Each row is a point on a tangle of strands that fork, close into loops and nearly touch. The rows are in no order.
Two points are linked if the straight distance between their rows is under 71.4. Some points are linked to none.
zav: [-25 -21  53   9  57  -7  -1  34 -48  -5 -39   2  25  46  -1  21  20   8
  15   8  18  -9]
zerid: [-27  -8  40  11 -19   4 -11  22 -56  25  -9 -11  36  27 -13  36  17   8
  -8  29   9   9]
rud: [ -4  22 -13 -22 -26  11   0 -29  50  -7  22  14 -34 -13  27 -51 -22  26
 -20 -14 -17 -19]
geb: [-11 -15   0  17  40  30 -12  12 -21 -11   0  12 -19  30 -12  35  26 -14
  -3   2   1  20]
ragil: [ 38   8 -14  -1 -41 -20  15 -19  -5  10  26 -25  32 -40  13  28 -17 -20
  18  -4  22   2]
sem: [  8 -10  -6 -13 -13 -11   3  17   7  -6   3 -12  -6  -5 -37  11 -11 -15
   4  -2   8 -15]
pil: [ 48  12   4 -11 -42 -25   9 -30   9 -24  22 -40  14  -3 -15  38  -2 -43
  -9  22  28 -15]
Sotaf: [-11  33  42   4  12  16   9  -2 -10  -6 -24   1 -29  28  -5  -8  -8 -24
   0 -23   4 -41]
Lipev: [  0 -29 -13 -27  -3   7 -19  -2  42 -42  10   4 -33  28 -17 -33   7  14
 -32  16  -9   5]
rosed: [ 37 -21 -63 -15 -11 -27   0 -21  51 -15  30 -20  -2 -40 -12 -34   0 -27
  -2  -1  15  10]
gida: [-15 -15  14   0   2 -22   6  23 -31   2 -15 -19   4  13 -34  22  -1 -13
   9   1   3  -9]
molig: [-30 -25  -9   7  21  -2   1  50  -9  30 -33  25   7  -1  -7 -17   3  22
   2  -2 -13  16]
did: [ 22 -15 -25 -12  54  12 -19 -27  24 -36  32  -3 -36  27  -3   9  19 -12
   7   0   9  13]
vuz: [-18  18  31  14  27  21  -9  12 -13   9 -34  45  20   3  64 -35  21  41
   0   3 -33  12]
ratus: [-31  13   3 -30 -35   1   2   6  24  31 -43  -1  -8  -9 -18 -44 -45  20
 -11  -5 -15 -21]
Kat: [-12  -8  34  11  67  -2  -5  25 -33   2 -22  38  24  15  49 -12  23  31
  20  -3   1   1]
Baket: [-15   5  16   4 -49  15  -6  13   3  10 -15 -12   5  11 -44  20  -6 -18
 -35  23 -12  -9]
vid: [ 21  15 -18   3 -18   2  11 -34  23  -2  30  11 -14 -32  31  -9 -19   2
  -3 -13  -3  -1]
Zib: [ 21  36  14  10  -8 -13  20 -20 -15   0   3  -3 -11 -14  23  -5 -31  -4
  19 -24  14 -22]
mos: [-35 -39   4 -15   3  -7  11  42  14  -3 -30 -18 -11  14 -56 -23 -11  -4
 -14   5 -14 -13]
dinud: [  4   7  35   9  47 -22  13   8 -23   0 -36  41  29   8  68 -29   2  30
  25  -7   0 -21]
biv: [ 15  -5   1  24  -9 -31  22  -2 -55  34  19   4  45 -41  40  11 -13  16
  43  -6   9   8]
Ves: [  7 -19   1  -7  -2  28 -19  14  -2 -12  16  11  12  18  12  29  42  19
 -22  35   0  34]
gavo: [ -9  10  19  20 -32  -7   3  11 -61  41 -13  -6  31   8 -20  25  -9  -1
  10   9   7   7]
dud: [  4 -30 -48   0  -7  -1 -13   1  43  -4  10  -6  -2   0 -47  -1  31 -38
 -16  31  -3  26]
luk: [-35 -12  33  14 -23   7  -6  32 -24  14 -24  -5  14  20 -13  15   2  23
 -31  27 -11  13]
Vapi: [  1  -5  28   2  55  14 -10   3 -33 -15  -4   6   4  35  29  32  22  19
  20   1  11  21]
zona: [-24 -21 -28  -1  34  -7  -2   8  16   1  -1  17 -39  -1 -17 -62 -12  -2
   6 -27 -11  -9]
pali: [ 16   7  30  -6  36  14 -17 -15 -21 -20  14 -37  -3  40 -13  72  19 -14
  21  11  28  10]
nelu: [ 18 -10  -5  21  39 -20  16   3 -53  37  25   9  39 -35  44  19  -1  12
  57 -10   8  28]
Lup: [ 28 -19 -37 -12  22  -3 -10 -28  46 -33  40  -5 -33   6  -8 -24   8 -19
  -8  -4  17  -3]
vovip: [  7  -8 -17 -11 -34  -4 -12   0  43  -3   0 -14   7   4 -34  13  29 -36
 -40  41   1  10]
zaf: [ -3  -7  10  -4  41  15  -4   2  -4 -27  -3 -11 -29  37 -25  27   4 -14
   7  -4   6  -5]
zov: [ 10 -15 -54  -2  -8  -4  -8 -19  43   1  30   4  -5 -30  -1 -28   6   0
  -3   2 -10  18]
sesoz: [ 14  12 -25 -20 -51  -5  14 -14  17  -2   4 -46   6 -51 -15 -36 -54 -36
   4 -41  16 -36]
reki: [ 10  -3 -11 -22 -49 -12   3   6  32  -2  -4 -11  11 -22 -11  -6 -23  18
 -17  12   1  -4]
nes: [ -7  -6  10 -15 -38   6  -4  11  21 -15 -13  -8  -3  11 -19   0  -1  10
 -37  15 -12  -9]
gusip: [-16  33 -16  31 -21  11   0  -4 -10  44 -13  19  -8 -17  -4 -17 -17  -9
   9 -18 -10   7]
gesat: [ 18  23  10   7   6  26 -16 -25  -2 -24  14  -4 -13  27   1  36  31  -9
  -6   5   3  13]
pul: [ -4  -3 -21   9  38   1   2  -9   3   8  17  24 -31  -5   3 -26   4   3
  18 -27 -14   8]
pog: [-56  -8  40 -14  -5  16  -7  23  22 -16 -26 -18 -22  26 -43 -12 -11  -7
 -39   0 -21 -33]
fof: [ 36  14  -5 -12 -46 -17  29 -18  17 -18  19 -47  15 -35  -2  -4 -43 -38
   4 -23  29 -36]
vez: [  8 -48 -41 -26   0 -17  -7   8  44 -28  19   4 -11   4 -19 -19  13  11
 -13  17   1  14]
Sazi: [ 10 -19 -26 -34  -2  -3 -10 -25  52 -41  29  -7 -40  24 -27 -43   5 -14
 -25  11   3 -19]
Tof: [-45   4  40  13  34  13  -7  32  -3  -5 -60  24  16  35  21 -31  14  25
 -16  -4  -6   1]
vug: [ 12   9  -5  -5 -51 -27  22   2  -7  18  -5 -25  27 -39 -10 -10 -41  -5
  12 -14   8 -16]
supaf: [  0   4  19   8  27  23 -20  -1 -46  13  20 -24  23  33 -15  77  28 -12
  18  30  27  24]
taza: [-12  -9   1   7 -24  13 -12   9  13   4  -5 -22   4  17 -55  33  28 -34
 -45  38  -7  14]
dibo: [ 47   4 -16   4 -40 -23   5 -27 -14  12  41 -19  33 -21  24  51   6  -9
  11  23  24  17]
gib: [-41   8  11 -21 -14  12  -3  17  23   0 -34  -6 -27  18 -27 -41 -23   4
 -19  -6 -11 -27]
Duge: [ -8  24  16   1  -2  29   1 -17   7 -25   2  13 -35  21  28  -8   6   0
 -15 -17  -4 -14]
puza: [-15  -6  41  -9   1 -27  17  26 -27   9 -42  -7  12  22 -28   3 -11   2
   6   1   5 -34]
fego: [-12  38  34   4  10 -12  16  -2 -10   5 -31  16 -10   2  11 -34 -32 -20
  16 -34   7 -46]
Gazo: [ 35   6  18  -3   7 -18  10 -22 -20 -12  24  -4   0   1  42  42  -3  24
  16   4  20  -4]
Mukun: [  0  28  -8 -15 -44  -6  12  -9   2  20 -21 -19   7 -33 -29 -32 -58 -20
   6 -26   6 -36]
Ponit: [-20  14  -2  -2  -1  -4   7   5  10  32 -29  29  -2 -24  22 -45 -30  26
  13 -27 -14 -15]
Keti: [ 11 -18 -55   3  -6 -18   2   0  14  20  16   1   8 -54   0 -21  -9   4
  15 -15  -9  12]
leduz: [ 14 -10 -38  20   2 -16  17   9 -17  36  20   3  18 -65  25  -7 -21   7
  44 -21  -6  17]
Fusiz: [ 12  -9 -12   3   8  43 -27 -13   5 -32  27   3   0  32  31  24  53  19
 -16  26 -17  41]
tele: [ 24 -15  -9 -19   9  -8   6  -2  22 -31  18 -30 -14   2 -33  21   4 -32
  -1   4  13 -10]
letu: [-18   6  33   2   9   3  -6  14  -2   1 -42  33   7  16  39 -26   2  37
  -8  -3 -10  -3]
kel: [-17  29  14 -16  -7  22  -4 -11  27 -11   0  22 -33  10  26 -41 -19  16
 -20 -12 -12 -21]
potu: [ 12  -7 -27  28  29  -4  11  -4 -26  34  37  16   8 -43  32  11   9   8
  35  -9 -14  35]
moke: [ 10  41  17  22  43  19  -2 -36 -21  -7  16   8 -24  11  34  19  10  -6
  32 -29  -3  -1]
gano: [  5 -43 -46 -11  15 -11 -14  -5  38 -10  34  16 -24 -13   5 -37  15  28
 -12   7 -16  22]
fidib: [ 15   9  18   7   2  -4   9  -5 -22   6   5  17  14 -10  44  10  -6  38
   6  -4  -1  10]
Roga: [ 12  -1 -11   5 -19  -2  -1   6  -5  10  17  12  14 -12  15  21   8  14
   2  11  -8  18]
zipud: [ 34  21 -21 -19 -47 -14  11 -39  55 -18  22 -35  -2 -28 -19 -14 -11 -59
 -15  -4  25 -21]
Dekun: [ 15  -7 -25 -14 -52 -19  14  13  15  24  -6 -21  35 -46 -23 -11 -31   8
   2   4  -1  12]
bom: [  8  15 -18  22  53  22  -6 -30  -2 -10  27  19 -38   2  30   3  17   0
  14 -22 -13  18]
nomo: [-26  13 -18  22  14  34 -11 -11   5  20   0  45 -19 -14  20 -28  16  26
  -6 -11 -40  29]
giz: [-26 -11   0  -3 -21   5  -2  38  -3  28 -20  15  14  -4 -12  -2   0  28
 -16  13 -12  14]
vizal: [ -2   1  -6  12 -48   2   4   8 -27  37   5  -3  33  -9  -5  27   2   3
  -8  29   7  20]
Zetu: [-37   5   1  23  28  35 -20  12  -5  19 -27  50   2   7  33 -31  19  35
 -15  -2 -44  31]
sise: [ -7  -8   1   5  41  14 -12  12 -13 -16   0  22 -14  19  19   4  21  21
   4  -2 -10  14]
zota: [ 26  13  -3  25 -37 -20  14 -25 -22  22  23  -8  28 -43  35  20 -23   8
  25  -6   5   9]
bes: [  5  18  15   6  26 -15  15  -2 -13   6 -15  23  -5  -5  23 -12 -14   6
  24 -33   0 -26]
Lomaz: [ 44   2 -14 -28 -51 -30  15 -24  41 -32  19 -49  25 -36  -5  -4 -18 -34
 -15   6  29 -29]
kude: [ 10  25 -40   0 -26  14  -4 -44  50  -4  42  11 -29 -36  24 -42 -14  -8
 -12 -15  -7  -6]
zot: [-16 -20  35   8  63  11  -8  32 -58   4 -27  16  31  37  35  24  34  22
  22  12   8  15]
tedag: [ 35  12  24  -7  19  -1  -9 -19 -25 -19  18 -17   3  17  19  62  13   6
  22  15  28  14]
bera: [  9 -18  20 -14  30  -4   2   6   1 -30  -1 -40 -15  24 -54  45   9 -28
   4   5  13 -22]
Rofo: [ 38   9   6  -8 -33 -24   4 -16 -21 -11  22 -37  33  -1 -11  57   3 -15
  10  29  33  -2]
buto: [-22 -17  47   9  28 -28   7  38 -39   8 -49   8  34  30 -10  -3   6   2
  13   2  12 -20]
safeg: [ 15  -9 -19  -3  39  25 -19 -25  17 -45  39   6 -27  21  19   9  39  19
  -3   6 -11  25]
Sobe: [-29 -30 -20 -10  20 -13  -2  25  14   6 -20   8 -23   4 -48 -36 -14  -6
   3 -13 -10  -5]
soze: [-19  29  29   5  -7  27  -7   1  -2 -15 -21  10 -25  33  -8  -3   4   1
 -31  -7 -11 -15]
dul: [-31 -13   3  10  26  10 -11  32 -35   4 -12  -8   5  22 -31  44  18 -14
   4  13   2  10]
fev: [-46 -20  11  14  38  22 -10  32   1  -9 -42  23 -15  34   1 -34   7  18
 -15 -11 -12   6]
vevib: [ 15  32  -6  18   8   2  14 -28 -15   3  22   5 -23  -8  19  24  -6 -19
  27 -30   4  -3]
Tif: [-39 -23  31 -20 -22 -10  10  31   5   0 -36 -27   4  12 -67  -8 -11   0
 -35  12 -18 -31]
mepel: [-24  25  12  23 -23   1   3  13 -36  45 -35  14  14   3 -13   2  -5  -2
   5  -7 -15  -1]
monu: [ -6  21 -32  21 -11  18  -4 -11  14  34  11  31 -18 -33   4 -16   3  -4
  -1  -5 -22  21]
Mutad: [ 41   7 -19 -17 -55 -29   8 -26  39 -19  23 -26  28 -25  15  21   8 -31
 -14  31  23   0]

A fork is a point with three links, a tip a point with one. Leave the first point through the second and follow the links. Name the first fork or tip that comes.
Keti; leduz -> Lomaz
rud; kel -> ratus
Lomaz; fof -> dud
mos; Sobe -> vid
gavo; mepel -> fev
Ves; Fusiz -> zov
fev; Tof -> gavo

How many points has the smallest loop of links through each point below? Write none if it is on no loop.
Roga -> none
puza -> 9
zaf -> 7
potu -> none

A piece is all that can be reached along the links. How many separate loops has the piece of each point below (a circle has one, a figure eight two, a Y none), and how many tips (points with one link)?
vuz -> loops 0, tips 3
ragil -> loops 0, tips 4
Duge -> loops 0, tips 2
zav -> loops 2, tips 1
